Each row is a point on a landscape with many peaks, with its height.
From any point a climber steps to the highest of the 5 points nearest to it. It stops when none of these is higher. Distance is the straight distance between rows; heights are no part of it.
z865 height 6.15: [176 133 168  98 101 144 116 162 105  91 119 106 104 117 117 134  80 104
 134 119 115 101 116  92 111 150 113  97 111 176 163 114  84 145 133 149
 115 124 135 121 154 137 138 169 143 142 112 135 148 123 119 145 101 150
  98 163 134 123 167 149 105 110  92 138 130 147 103 119  99 127  87 107
 135 121 123 158 170 125  61  99]
z690 height 3.93: [ 88 183  66 133 119 141 174 166 151 159 104  99 196 167 197 178 172 171
 224 122  70 102 148 123 174 195 132 129 161  80 116 141 125 166 217 175
  95 130 101 169  83 105 141 110 125 199  77 136  38 173 141 133 122 124
 160 121 160  69 106 118 146 177 108 188 110  83 139  57  98 135 201  64
 133 105 138  81 187  50 116 228]
z583 height 6.59: [130 101 117 146 125 109 102 103 154 146 176 137  91 135 113 129 124 147
  97 107 167 164 107 134 116 102 157 152 127 123 135 108 151  55  90  95
 139 140 158 141  99 128 117 149 132 118 143 153 148 144 140 143 114 156
 117 110 153 140 106 154 124 127 148 117 147 138 137 149 134 135 124 139
 102 156 128 124 104 137 157 104]
z596 height 6.35: [115  83 165 126 134 109 113 113 104 105 111 150 113  90  63  76 106 112
  80 169 134 110 152 152 110  82 103 127 112 141 109 122 141 136  96 113
 175 113 130  78 193 177 158 104 127  68 174  78 173  76 144  91 147  90
 126 124  80 152 176  79 136  83 158  76 124 162 112 154 167 125  84 166
 146 126 103 161  62 158 156 105]
z970 height 6.51: [146  92 168 128 112 119  98 126 108  87 128 146 105 104  81 104  92 102
 101 147 140 107 133 142 104 101 105 119 108 175 132 119 111 125 100 135
 154 125 143  97 170 175 158 143 131  90 152 100 171  98 131 114 117 124
 103 144 101 151 171 118 131  87 140  95 136 176 105 148 142 122  76 141
 130 134 120 162 104 157 117  79]
z170 height 6.45: [161 164 144  95 122 152 137 160 115 112 116  98 131 123 144 139  91 111
 149 130 108 108 115  84 123 165 108  99 125 153 154 121  93 172 142 156
 114 110 117 138 143 135 118 144 143 158 118 138 116 130 127 152 124 156
 105 154 136 104 150 144 114 137  70 148 107 119 110 105  88 137 113  98
 132 102 131 132 188 108  67 123]
z527 height 4.98: [125  81 129 145 139 109 107 106 136 130 141 142  97 112 100 100 124 129
  93 135 155 148 116 148 119  96 142 138 134 119 116 119 155  90  91  90
 165 127 141 108 142 145 125 127 125  85 157 121 156 106 139 114 132 127
 129 115 126 156 133 117 130 111 162 106 135 146 132 147 155 131 112 164
 113 151 116 133  86 145 166 109]
z17 height 6.36: [171  71 160 141  70 113  79 112 116  82 156 162  55 105  86 116  85 106
  89 100 137 113 120 126 106 109 132 130 109 193 168 106 109  93 102 127
 142 150 167 110 147 153 142 207 135 120 150 127 188 125 124 136  82 164
  85 161 119 154 160 150 118 101 155 115 155 180 109 159 117 114  61 134
 123 144 116 174 111 167 100  65]
z717 height 6.67: [144  70 173 133 104 103  91 102 102  78 130 162  93  84  64  82 103  83
  86 152 135 108 151 152 108  80 102 121 108 174 121 125 126 116  91 125
 163 133 151  94 188 178 162 145 135  86 169  95 180  97 129  94 127 107
 106 149  76 156 177 106 133  82 143  76 133 183 111 166 155 116  64 156
 145 126 113 177  65 168 136  85]
z107 height 1.81: [120 185 140 102 147 151 143 158 114 131  91 115 175 116 143 142 123 104
 141 160  87  93 145 118 135 156 106 101 144 126 118 160 118 179 139 158
 111 112  92 125 153 121 113  82 115 124 125 109  91 110 125 122 146 101
 144 130 117  96 136 110 149 138  80 129  85 111 107 108 128 140 133 122
 136 103 137 117 163 118 109 135]
z918 height 6.52: [ 92 149  70 146 151 126 148 141 152 158 138 119 164 156 167 148 159 162
 173  98 135 160 138 156 145 155 145 157 144  80 117 139 145 123 166 117
 117 130 109 159  71  94 119 110 124 171  91 152 103 154 120 146 139 124
 158 103 157 121  82 140 118 149 147 157 144 100 173 113 134 123 187 101
 114 144 134  78 119 105 158 180]
z736 height 5.06: [137  65 131 158 119  91  93  83 157 138 173 150  73 114  98 108 121 150
  81 118 169 146 108 152 120  65 157 151 118 140 131  97 157  53  63  81
 165 154 169 113 127 131 119 152 130  94 162 143 167 128 140 130 124 135
 114 115 138 162 125 131 122 121 182 104 152 146 136 154 148 132 118 171
 116 141 111 138  82 157 177  95]
z955 height 4.00: [100 117  95 153 152 114 132 101 150 170 163 125 126 148 139 127 174 171
 118  99 180 174 114 159 137 104 159 163 114  91 115 127 164  91 113  85
 125 146 129 148  71  97 118 132 112 139 107 152 126 153 129 137 144 125
 159  96 144 145  75 148 122 139 187 134 164 104 161 147 154 118 168 141
 125 158 141  90  87 142 176 140]
z861 height 4.20: [134 167 163  86 141 145 136 171 104 109 103 111 153 108 121 128 102 101
 139 160  95  82 143 111 131 153  88  93 128 141 124 147 102 193 135 163
 116 109  94 121 171 143 117  81 132 119 127 104 118  98 137 136 150 114
 123 132 109 103 158 108 132 123  67 129  84 125 100 113 120 141 110 132
 146  99 133 128 163 121  89 132]
z883 height 4.47: [126  81 138 181 108 102 107  66 189 172 202 152  78 129 129 130 147 178
  75 102 195 176  90 140 136  66 180 160  90 137 141  87 160   5  66  65
 131 176 175 160  57  98 116 187 118 143 129 170 148 169 143 151  99 153
 110 100 152 154  75 184 129 151 205 128 181 128 153 156 133 126 141 137
 135 147 132 110  80 153 166 100]
z862 height 3.99: [126 182 122 107 133 152 156 143 118 132 102 117 171 137 159 152 133 111
 159 138  83 106 139 100 130 171 108 108 143 126 135 148 114 172 162 167
  96 115 105 138 139 117 117 112 120 155 121 125  90 142 124 130 137 126
 130 142 135  94 120 134 142 150  72 145  89 107 112 100 106 136 140 105
 122 105 144 114 172 103 102 143]
z378 height 5.44: [117  80 131 143 155 112 111  95 133 138 130 151 102 107  97  92 133 127
  91 151 159 145 126 151 121  87 126 144 138 110 101 125 162 102  84  90
 174 122 141  95 151 147 130 113 131  77 164 106 151 114 137  97 146  98
 134 107 106 159 142  93 139 103 165  99 135 147 131 159 162 133 111 177
 117 136 108 137  79 147 184 111]
z857 height 5.19: [ 94 151  62 138 156 148 169 151 138 160 116 125 187 148 176 169 176 161
 185 124 106 127 157 161 163 165 144 156 170  62 104 156 146 154 177 131
 120 133  82 139  94 102 122  81 114 157  98 118  73 140 120 126 144 110
 177 106 146  97  87 112 141 153 131 162 117  92 166  97 141 133 195 103
 123 121 133  70 140  92 165 221]
z248 height 4.30: [129 129 109 153 106 119 112 114 160 136 176 134 114 162 165 140 132 152
 127  74 161 192 103 111 126 132 171 153 119 138 162 110 128  51 128  98
 104 138 163 176  39 100 109 181 141 178 110 190 136 188 127 170  88 186
 102 122 173 126  87 202 110 159 134 148 162 118 148 124 107 114 141  90
  94 170 136 117 131 110 118 120]
z702 height 5.16: [116  92 109 149 145 118 115 102 146 153 154 142 109 133 120 117 143 145
 100 121 164 174 111 142 119  94 151 155 132 109 122 129 159  77  94  81
 147 126 149 121 114 128 115 130 118 111 144 137 150 134 130 115 137 134
 133 106 138 147 109 127 134 120 167 119 147 133 140 152 147 129 132 152
 108 154 124 116  98 147 171 112]
z915 height 5.46: [143 153 115 119 124 151 126 125 135 127 139 123 133 142 150 128 118 127
 128 109 129 146 123 107 114 140 140 129 147 140 160 128 117 109 142 121
 121 110 128 143 103 133 117 154 133 150 118 149 134 143 125 148 102 164
 117 144 169 123 120 168 124 142 117 137 122 128 130 117 120 125 125 110
  97 147 125 116 154 120 102 126]
z346 height 6.18: [156 180  84 140  76 146 153 128 137 131 126 104 156 183 192 163 140 142
 182  92 100 161  98  72 145 175 131 111 140 135 174 109  92 114 194 163
  85 116 152 175  59 102 127 195 160 221  92 195 101 186 128 161  79 194
 106 151 173  99  99 187 108 182  78 188 140 103 126  82  69 109 157  57
 104 126 146 129 192  75  72 149]
z484 height 3.65: [ 90 107  91 133 178 120 171  95 117 176 124 141 153 126 128 135 192 164
 125 134 172 157 138 180 145 104 140 176 145  46  71 155 183 145 137  91
 154 135  91 104 121 101 128  55 106  88 111 116 107 105 114  99 196  76
 205  81 107 139  97  80 134 128 197 125 141 103 162 159 180 136 200 187
 148 129 142  97  77 137 197 179]
z825 height 5.57: [147 153 156  98 134 154 132 152 106 116 108 114 138 114 123 126  97  98
 130 143 111 104 130 113 114 133  99 105 130 151 137 135  99 163 130 147
 129 113 110 115 151 140 123 114 131 128 132 108 127 107 128 136 133 125
 124 136 130 113 155 122 127 115  96 135 103 135  99 110 118 134 110 120
 129 112 121 131 152 121  86 121]
z468 height 5.39: [158 191 126 106 107 146 149 160 125 130  95 101 149 159 175 160 121 117
 176 128  86 101 118  63 149 189 101  81 138 139 138 126  88 182 156 191
  83 104 107 155 139 110 129 143 159 180 106 151  80 153 117 148 126 156
 105 161 144  87 138 139 110 159  42 155  89  97 109  98  66 133 138  89
 137  94 135 138 216  77  65 142]
z278 height 3.10: [ 97  87 122 146 164 101 145  71 146 181 158 147 108 127 112 120 175 160
  85 127 191 177 110 164 140  72 161 160 120  83  83 118 183  82  87  73
 146 149 143 125  97 109 127 119 108  81 138 137 135 129 125  97 160  93
 162  88 114 164  90 104 130 131 211 109 163 116 153 159 181 134 163 186
 154 135 143 119  66 166 203 128]
z743 height 4.53: [133 187 124 102 118 148 151 158 123 137  93 107 171 148 167 159 128 117
 181 143  78  92 130  87 143 181 104  94 144 135 134 141  98 177 174 185
  84 114  97 156 140 109 119 113 129 178 112 138  70 145 121 134 133 130
 122 151 135  79 133 127 140 166  53 155  89  93 111  91  86 136 149  90
 133  98 142 127 204  88  78 148]
z220 height 6.26: [181  65 176 135  71 117  87 118  97  70 146 181  54  96  77 115  89  91
  88 112 128  99 131 128 108 100 118 107 110 208 172 112  89 101  90 126
 132 149 169  95 162 164 144 206 154 109 168 124 192 123 115 130  86 155
  62 173 101 156 176 149 123  88 141 107 153 187  93 175 118 112  42 126
 129 135 116 185 118 176  87  49]
z609 height 6.14: [171 121 129 116  86 142 109 142 122  94 138 114  81 134 128 132  88 121
 124  88 130 121 105  98  97 136 145 129 124 170 183 101  96 108 133 128
 126 129 154 135 118 139 140 204 143 158 117 155 160 145 118 160  87 179
  89 158 166 134 148 178 108 120 129 147 148 143 110 115 104 118  90 101
 114 137 119 144 162 128  78  92]
z94 height 2.38: [119 173 183  77 147 138 132 194 100  88  80 102 160 108 111 127 101  82
 146 177  83  68 157 110 134 167  78  75 123 144  96 153  94 211 122 178
 110 121  78 135 187 136 120  56 126  93 136  84 110  83 135 129 164  98
 139 128  91 110 169  81 142 117  60 116  70 121  95 117 117 142 102 145
 167  88 128 147 157 134  99 141]
z377 height 5.51: [150 176 169  88 128 140 133 187 102  98  95  90 136 126 143 138  84 100
 154 145  86  83 128  69 126 186  96  71 126 148 133 131  81 200 141 195
  93 122 100 141 165 123 121 119 143 138 118 130 102 110 124 146 132 139
 104 158 116 103 164 115 101 139  45 135  88 108 102 116  75 132 112 116
 152  94 124 155 187 102  59 125]
z984 height 3.52: [ 99 190 103 117 139 149 161 157 129 147  90 105 196 151 167 166 160 134
 190 142  73  91 154 129 159 175 121 123 143 103 114 158 131 185 185 174
  93 137  95 141 131 109 132  86 108 169 102 115  53 141 125 111 132 105
 164 137 140  78 112 115 150 164  89 156  93  96 135  82 109 140 183  91
 140 100 143  98 177  94 118 193]
z41 height 6.21: [157  52 161 155  83  89  78  84 135  84 164 181  64  94  77  99 108 108
  80 122 145 112 131 147 111  70 134 134 115 184 154  97 125  86  76 113
 166 165 177  90 162 159 138 183 142  82 173 115 202 114 129 112 103 138
  93 150 109 171 164 138 116  97 170  76 155 181 127 169 132 114  68 145
 127 141 108 189  68 185 144  58]
z64 height 5.45: [120 139 195  97 145 134 118 156  90  88  87 115 152  85  84  99 102  88
 108 189 119  78 159 133 118 123  76 101 108 144 100 144 111 192 114 147
 139 113 101 102 206 164 141  60 120  72 144  64 137  74 143 110 169  83
 132 124  76 134 174  64 148  88  92 100 105 147  99 136 150 134  93 160
 167 100 120 144 105 151 119 120]
z952 height 6.55: [147 155  95 136  97 141 135 123 149 129 149 117 131 168 174 149 120 144
 150  79 125 182 110  92 123 157 149 134 139 137 172 120 107  99 168 133
  98 118 152 175  55 111 120 189 152 188 100 191 125 176 130 165  83 186
 104 141 173 117  99 191 104 162 115 157 145 119 126 104  87 113 135  79
  94 153 134 127 172  95  87 128]
z542 height 6.17: [198 121 181 117  76 136  98 167 100  86 112 121  71 127 120 140  69 100
 124 107 120 106 116  73 107 166 118  81 100 193 178 104  72 138 129 166
  90 129 157 126 158 129 140 210 151 162 115 156 163 133  99 151  79 164
  69 182 122 121 167 163 109 105  91 134 146 148 100 140  83 121  58  93
 131 123 120 174 187 138  44  70]
z197 height 6.34: [130  97 194 116 124 118 101 127  93  82 111 141 132  84  63  75  96  95
  97 187 123  90 158 145 108 103  80 106  99 158 108 132 116 154  98 139
 148 111 130  93 201 178 151 105 121  74 165  77 164  81 140  93 142  84
 120 137  69 154 183  78 149  69 124  86 119 167  94 159 150 129  73 155
 162 113 108 163  80 165 128  95]
z969 height 4.46: [ 92 165  67 131 139 148 164 148 132 156 107 116 185 156 172 161 162 150
 194 123  88 125 147 142 150 169 134 145 153  84 119 150 132 166 188 150
 109 123  94 145 100 104 130 102 113 174  89 132  73 148 116 130 124 111
 155 124 152 102  96 129 135 159 116 163 117  87 153  87 120 127 187  91
 122 126 140  85 152  90 140 195]
z728 height 6.43: [163  80 166 131  97 114  92 127 113  81 147 147  76 111  88 115  95  99
  99 121 133 106 129 130  99 107 121 124 108 188 152 112 111 115 101 134
 142 138 159 103 162 162 152 178 133 116 151 113 177 114 126 123  93 145
  91 154 115 155 167 139 122  87 139 105 147 180 102 152 125 116  69 129
 124 137 119 168 113 161 102  71]
z311 height 3.51: [ 93  92 112 139 180 110 150  78 116 177 135 144 123 127 112 119 181 154
 103 131 190 161 125 165 140  82 153 173 130  53  67 144 190 122 122  85
 158 141 124 107 115 105 130  79 103  80 132 115 127 114 115  85 188  76
 182  75 109 151  95  87 141 129 203 107 152 112 160 157 184 127 173 199
 152 134 145 116  71 157 207 150]
z188 height 4.27: [110 109 113 136 165 118 131  91 123 163 136 145 124 133 114 115 157 132
 102 138 163 165 122 150 123  98 141 151 135  78  98 137 167 109 102  91
 152 120 131 112 128 121 118  97 117  88 144 122 138 110 126  99 158  98
 149 101 116 147 112 105 137 124 168 107 138 128 140 153 166 137 142 163
 115 150 134 114  86 147 185 125]
z547 height 2.84: [128 187 166  87 151 141 143 184 106 104  77  94 161 112 127 136 108  92
 152 169  78  57 149  94 141 171  85  76 138 145 104 148 101 216 133 187
  99 120  75 140 177 134 112  63 133 108 129 101  92  91 134 131 156 106
 134 137 103  95 153  86 128 140  48 131  73 117 105 111 102 149 119 132
 160  87 130 142 180 108  90 136]
z23 height 2.31: [ 90 153 105 127 168 151 155 131 116 156  98 129 164 133 138 131 169 122
 136 145 119 135 145 164 136 132 129 141 143  74  97 169 157 161 146 127
 136 124  96 108 140 120 126  54 104  94 129  86  96 103 113  95 159  87
 170 115 107 118 110  94 142 121 143 119 117 114 147 129 158 140 162 142
 126 130 135 106 111 133 171 166]
z304 height 3.84: [117 202 133 103 137 129 161 178 121 137  80  96 172 144 163 169 145 110
 199 157  52  54 154  89 167 203  93  87 146 120  98 143 114 209 167 204
  64 124  88 163 158 112 125  76 130 153 118 109  32 137 125 118 150 129
 143 148 109  65 137  81 142 159  26 141  60  95 113 106  69 145 165 106
 156  77 141 130 220  78  88 162]
z339 height 5.85: [107  99 186 113 144 118 117 128  91  98 102 145 142  89  60  73 109  96
  90 199 131  99 170 155 127  82  82 118 106 131  90 135 127 174  97 115
 168 108 120  83 211 182 157  66 128  52 167  58 156  66 137  80 172  66
 140 131  51 155 188  51 151  82 131  76 123 154 104 145 175 127  96 175
 170 113 101 157  66 158 158 119]
z765 height 5.92: [131 137 178  93 142 142 125 153 103  98 104 113 141 104  95  97 100  97
 113 166 114  89 141 128 110 118  96 109 116 149 111 145 111 172 120 145
 141 117 108 101 184 152 135  93 128  94 142  86 142  90 141 124 142 110
 124 128 108 138 170  94 132 105 102 114 107 143  98 127 137 130  94 140
 149 113 121 141 125 140 108 114]
z376 height 4.68: [140  42 139 169 102  79  84  72 182 144 193 163  51 101 102 109 122 173
  66 105 181 158  94 148 132  53 163 159 109 149 147  85 159  25  53  68
 163 180 168 124 106 116 107 184 131 104 162 155 176 145 141 142 115 150
 103 109 137 174 107 151 122 125 198 104 160 139 147 162 131 139 107 161
 130 132 127 143  72 168 177  88]
z590 height 5.64: [131 111 124 146 132 116 119 109 143 132 146 133 107 128 126 114 125 134
 106 119 154 157 117 138 110 107 148 138 133 126 139 123 143  83  99  98
 146 125 145 125 123 134 115 133 124 115 140 135 141 130 139 135 117 143
 118 117 143 139 122 138 125 123 150 119 132 140 130 142 147 133 121 148
 107 153 122 121 109 134 137 110]
z411 height 5.82: [149  50 137 152  95  87  78  94 144 108 162 164  53  97  89 105 105 135
  81 111 153 134 119 144 118  82 150 147 105 169 149  94 142  66  75 104
 168 169 172 108 144 146 129 174 137  92 170 131 192 121 140 130 100 144
 100 140 125 178 143 140 111 107 176  99 154 168 133 162 137 120  81 155
 121 143 117 173  70 167 153  76]
z524 height 4.44: [113 130 116 135 153 137 132 116 126 147 125 138 137 125 122 120 140 122
 110 139 142 150 135 139 123 122 140 136 141 104 114 145 148 118 113 106
 145 112 121 113 135 129 125  96 118 103 141 112 128 113 128 110 145 115
 140 109 123 130 121 113 139 123 143 110 126 134 133 141 156 132 135 141
 110 138 126 115 108 136 158 126]
z427 height 6.16: [161 112 138 121 101 138 111 141 126  98 143 123  88 125 123 124  96 121
 120 108 127 123 114 111 100 124 134 130 125 161 171 109 106 105 114 123
 135 125 147 117 129 145 129 179 138 145 124 136 158 127 123 149  96 170
 102 144 156 129 144 162 113 114 127 142 141 150 113 127 116 127  97 118
 109 149 127 143 142 135  90  95]
z360 height 5.88: [114 123 155 116 141 132 121 132 107 110 104 129 132 100  84  84 112 109
  96 177 128 105 150 147 112  97 103 116 120 134 102 134 133 148 112 120
 165 105 116  91 187 172 147  84 121  73 160  76 149  82 136 103 161  92
 128 119  88 146 172  78 142  91 123 103 110 153 111 143 160 133  93 166
 137 117 109 136  88 144 141 116]
z174 height 3.64: [116  65 137 171 126  97 104  55 175 168 186 153  86 116 119 115 150 170
  65 114 191 178  88 145 130  59 178 162 105 123 118 100 175  29  68  69
 144 164 171 135  87 107 118 167 113 112 149 158 157 153 138 123 124 125
 125  97 134 161  88 154 145 137 207 114 163 118 147 154 151 131 136 161
 142 139 141 123  77 160 189 102]
z231 height 4.21: [121 167  68 152  93 121 149 127 163 132 154 112 153 182 185 152 144 165
 175  66 126 177 110 101 146 167 168 147 127 127 162 110 106  97 194 130
  91 133 155 190  21  87 127 185 166 217  75 203 118 207 140 181  79 183
 113 135 179 122  83 207  95 173 118 182 161  95 166  83  90  98 165  60
  95 152 144 107 164  75 101 160]
z733 height 4.95: [106 152  70 149 122 123 136 131 154 151 152 121 156 175 178 152 148 164
 162  74 131 172 123 135 143 152 151 154 131 118 149 118 125 106 172 115
 104 134 138 183  36  89 113 161 145 190  91 180 119 191 136 167 106 155
 133 122 167 122  77 179 102 163 139 167 152  94 171  99 112 104 173  75
 100 153 137  91 137  98 132 154]
z211 height 0.59: [107 181 148  84 160 148 145 162 110 117  81 113 174 109 119 140 123  92
 143 183  74  74 155 130 142 157  90  97 145 123  96 162 117 203 133 165
 106 123  79 126 174 135 107  51 120 100 142  78  96  89 132 109 171  90
 157 124  90  91 140  76 155 127  66 130  78 116 102 112 122 145 122 148
 157  87 132 120 160 132 108 148]
z859 height 4.99: [105 123 130 119 161 139 129 110 104 132 100 140 139 111  97  96 133 112
  87 168 140 126 146 154 132 100 119 137 137  94  86 147 157 145 111 102
 168 102 112  92 168 155 137  59 125  61 170  74 131  81 137  91 168  90
 149 107  85 135 145  71 159 100 143  93 117 140 118 154 171 132 126 170
 134 121 106 131  92 143 168 131]
z995 height 6.25: [186  99 161 119  82 125 101 142 108  88 141 133  68 122 106 139  82 111
 106  91 127 113 111  98 100 130 137 115 104 194 182 109  85 113 123 137
 114 139 163 115 143 149 141 207 138 144 125 141 170 131 112 145  76 171
  82 170 131 142 161 169 118 100 129 137 154 166 110 138 103 118  64 107
 121 140 124 167 152 148  61  72]
z990 height 3.57: [ 91  88 108 130 186 108 172  69 115 176 131 155 139 108 109 124 190 162
 111 137 190 160 131 170 160  75 148 186 135  39  57 157 197 147 131  81
 164 148 105 100 113 106 132  59 114  62 123 114 120  99 121  77 199  54
 214  65 106 158  95  60 144 130 221 105 154 113 155 164 198 133 187 217
 164 117 146 106  70 154 204 169]
z961 height 5.91: [202 161 149 119  74 140 132 174 116 110  98  84  96 151 156 151  87 106
 162 100 107 116  93  51 126 185 112  67 110 165 187  80  58 157 150 187
  79 114 140 145 139 122 134 209 168 195  99 173 128 141  96 174  89 190
  72 190 136  96 153 155  83 136  57 170 142 119 109 105  52 116 109  85
 142 103 115 159 206  83  29 113]
z661 height 4.39: [109 170  83 131 138 149 145 128 138 151 118 126 168 150 163 148 152 127
 161 117 105 140 130 132 130 153 133 130 143 106 133 146 124 146 164 140
 109 119 113 140  98 110 122 115 115 163 108 140 105 148 127 125 116 127
 144 126 152 110  95 151 133 149 120 145 111 113 142 107 123 121 157  96
 102 140 134  99 150 110 128 160]
z663 height 6.28: [128  91 150 132 132 114 107 119 115 112 126 138 103 105  83  88 104 113
  98 147 136 118 133 146 111  91 113 134 122 148 113 119 134 124  97 118
 169 118 140  90 170 167 147 111 125  76 159  92 158  95 137 101 134 109
 121 130 103 152 158  96 137  95 147  95 128 161 116 138 158 130  93 157
 128 134 108 150  83 146 147 108]
z795 height 5.99: [155  98 124 145 101 122 102 122 147 114 158 131  80 122 121 114  98 133
 102 100 152 141 113 131 107 111 157 142 129 158 162 107 128  73  99 107
 149 135 163 127 112 144 125 176 140 134 139 155 161 138 144 158  91 170
 103 130 159 145 130 162 115 120 145 124 148 155 127 136 123 133 109 129
  97 158 117 135 122 142 119  96]
z610 height 3.56: [ 94 103  92 140 170 120 148 105 141 169 135 131 141 134 132 135 185 160
 128 119 168 168 126 172 136 112 150 162 127  64  90 141 171 124 130  89
 137 135 111 126 101  98 119  89 104 112 109 128 115 123 115 120 172  98
 177  88 122 141  89 107 132 135 186 129 150 109 165 146 164 130 182 162
 129 146 140  92  80 138 190 165]
z204 height 6.40: [154 121 193 105 123 131 102 159  94  79 112 122 116  99  89 115  85  89
 114 141 123  93 129 113 104 129  91  96 104 178 133 123  94 153 114 157
 130 118 134 111 179 159 139 133 126 112 133 108 152 104 121 121 111 124
 104 152 100 133 176 119 126  81  98 109 126 155  96 138 122 132  72 129
 149 115 125 160 140 146  84  89]
z709 height 5.65: [124 109 127 137 144 126 119 108 125 126 132 136 113 114 115 102 123 118
 100 150 140 132 130 141 113 104 129 137 139 123 123 132 143 109 105 107
 158 112 132 102 149 151 127 115 122  91 157 108 146 110 129 111 139 121
 124 112 116 139 143 111 133 109 141 110 128 145 121 141 151 132 118 148
 112 142 113 133 101 139 152 116]
z689 height 1.77: [109 158 112 122 153 159 148 132 123 150 109 126 166 139 144 139 142 111
 142 145 108 127 139 136 124 143 124 129 145 107 116 159 138 149 151 131
 116 112 109 127 138 118 115  83 104 122 123 104 105 108 125 114 144 104
 152 126 131 115 111 119 141 137 113 127 108 116 132 122 139 133 143 114
 110 132 136 109 133 130 140 141]
z581 height 5.11: [156 173 104 116  98 152 147 134 130 127 121 111 144 153 173 147 120 127
 162 103 108 141 104  78 133 161 128 108 145 144 166 120  95 137 170 147
  98 109 135 155  91 117 122 170 152 191 112 168 117 161 127 156  98 167
 105 151 166 109 118 178 122 162  87 160 115 113 114  93  89 129 133  81
 104 121 140 127 195  87  75 135]
z983 height 4.17: [ 95 159  50 143 122 126 161 147 159 149 130 118 174 169 191 164 165 183
 203  99 102 144 135 131 163 173 135 150 156  94 135 127 118 131 203 143
 107 129 117 169  44  94 129 135 141 206  73 165  81 189 143 162 109 141
 143 114 170  98  77 152 113 172 132 182 130  88 168  70 110 121 192  67
 111 127 133  73 160  64 135 203]
z507 height 4.31: [111  99 121 172 139 111 118  80 173 175 188 131  97 144 132 117 159 172
  97 101 193 183 102 155 134  85 174 163 103 114 126 107 176  44  93  65
 131 159 155 143  63  85 120 167 110 140 120 162 139 156 130 140 127 123
 146  93 150 157  72 165 125 145 193 133 172 115 155 149 149 117 158 147
 137 156 135 106  83 147 178 123]
z585 height 4.28: [ 88 175  79 129 154 148 176 166 147 152  93 106 204 146 172 170 175 149
 200 132  62  88 163 151 170 171 134 135 156  73  98 156 140 184 194 169
 102 127  91 140 120 107 134  75 103 163  93 102  44 136 127 110 146  95
 182 112 143  73 101 101 158 160 109 170  99  79 145  79 121 146 195  92
 139 100 136  85 164  82 137 224]
z800 height 0.21: [102 166 129 110 159 160 149 141 109 138  91 124 175 119 130 130 154 105
 123 171 107 113 151 140 131 136 106 117 144 101 102 170 135 169 140 130
 124 110  98 106 159 132 120  61 104  98 133  79 110  97 126  98 159  95
 151 122 105 111 130  95 158 123 106 121  91 122 120 126 151 143 135 137
 135 117 133 113 126 134 138 145]
z922 height 6.48: [152  64 157 139  95  99  88  99 121  82 144 162  80  94  74  95 105 106
  84 123 133 116 132 142 113  90 118 134  99 182 142 115 126 103  92 123
 156 147 164  94 166 168 157 164 136  93 169 107 180 107 128 107 104 133
 101 149 102 169 170 127 122  86 153  83 139 180 107 162 139 110  66 146
 132 135 115 171  87 173 130  71]
z723 height 5.28: [127  96 118 163 119 108 102  85 171 160 186 138  97 147 135 126 151 169
 102  99 179 185 104 143 128 102 173 154 105 125 140 109 157  32  88  67
 125 145 165 159  60 106 109 174 115 149 128 172 146 168 131 150 113 154
 124 111 157 148  88 183 125 145 168 133 171 123 153 154 132 124 143 132
 115 159 132 115  98 140 155  98]
z19 height 6.27: [163 143 187  93 119 137 119 179  95  84 107 106 116 107 107 132  76  94
 137 141 116  91 120  95 112 151  88  85  99 171 137 124  78 176 127 172
 111 117 126 129 175 140 135 136 132 129 117 124 140  99 121 142 118 130
 100 160 109 122 175 128 111 103  75 117 113 144  98 124 104 128  78 121
 142 110 129 157 164 133  64  98]
z100 height 5.12: [131 130 131 124 135 135 121 126 125 117 129 132 122 117 122 116 108 121
 112 130 133 134 123 133 107 115 127 131 140 139 140 137 129 113 115 116
 152 116 131 108 142 153 124 132 122 107 145 118 147 123 134 129 123 140
 117 123 138 129 140 127 130 120 136 128 124 145 112 131 139 132 109 135
 100 139 118 132 122 136 125 113]
z48 height 3.70: [111 182  93 116 116 150 162 145 129 142 107 110 179 156 184 166 152 139
 195 116  72 117 139 105 148 180 130 112 141 120 137 137 110 170 195 178
  92 119 113 158 100 104 140 133 125 197  88 148  70 163 123 131 114 137
 137 148 155  89 106 148 132 166  88 157 105  93 139  80 104 125 171  70
 128 111 151 113 184  85 106 181]
z767 height 4.41: [125  65 135 147 143  96 105  76 153 137 151 153  89 109  91 101 137 147
  74 132 168 158 108 148 133  70 150 156 126 120 112 107 174  69  70  77
 169 140 155 102 135 135 117 128 128  69 162 125 161 121 138 113 145 112
 128 105 117 165 128 103 132 115 186  90 146 144 136 162 161 137 115 177
 132 131 113 145  73 158 187 109]
z401 height 5.03: [117 162  84 144 123 133 138 131 142 141 141 124 151 162 161 152 148 147
 157  94 121 161 129 128 121 156 146 147 138 107 143 135 137 113 156 115
 111 124 131 160  77 102 117 144 127 171  97 161 114 165 125 149 107 147
 140 125 162 118  86 175 120 152 131 147 142 105 157 103 121 114 160  87
 100 152 139 105 140 115 130 147]
z659 height 4.82: [161 189 147  97 115 140 151 182 106 116  97  89 148 144 163 148 100  99
 172 141  75  76 121  69 145 190  93  68 135 140 131 122  88 196 151 201
  89 116  86 157 153 115 125 129 158 158 110 145  75 129 112 149 128 152
 101 155 124  90 150 116 102 157  28 147  83  98 109 100  57 129 139 110
 156  98 129 141 215  81  59 140]
z435 height 3.61: [102 125  99 139 156 133 135 111 133 158 139 135 134 147 137 130 154 144
 124 124 148 160 128 147 121 120 143 150 137  90 108 135 162 109 129 108
 132 129 124 132 107 111 123 106 106 120 126 132 120 131 121 118 145 115
 154 111 137 137  96 130 132 131 157 125 137 122 154 145 152 128 163 147
 114 155 140 108 107 136 176 139]
z539 height 4.23: [ 92 134  75 139 171 137 162 138 137 170 120 129 170 138 153 153 189 162
 155 124 132 144 144 170 146 141 139 164 151  48  99 158 161 146 158 113
 132 131  79 125 106 102 115  71 101 133  96 123  93 126 119 121 170 101
 188  94 131 121  92 104 137 142 165 143 126  94 170 132 153 137 193 135
 130 129 141  77 105 116 193 199]
z391 height 4.32: [103 165  62 144 114 132 152 140 156 145 146 113 166 175 190 152 150 166
 190  81 111 155 125 125 151 166 147 140 148 110 147 116 113 122 195 138
  95 122 132 176  37  90 123 153 145 210  79 174  97 197 133 167  97 153
 130 125 173 107  81 181 108 171 122 182 149  92 166  80 102 111 178  69
 102 138 139  88 157  73 124 175]

Call two points neighbours if one is among the 5 nearest of the other. Go from one point of each pair to the other, from neighbour to neighbour, staying as high as possible. Name the lowest point that can't be avoided.
z918 / z952 => z401
z717 / z170 => z19
z717 / z583 => z795

Two climbers start at each pair of points below. Name the first point that both come to, or write -.
z690 / z800 => -
z378 / z527 => z663
z765 / z689 => z970
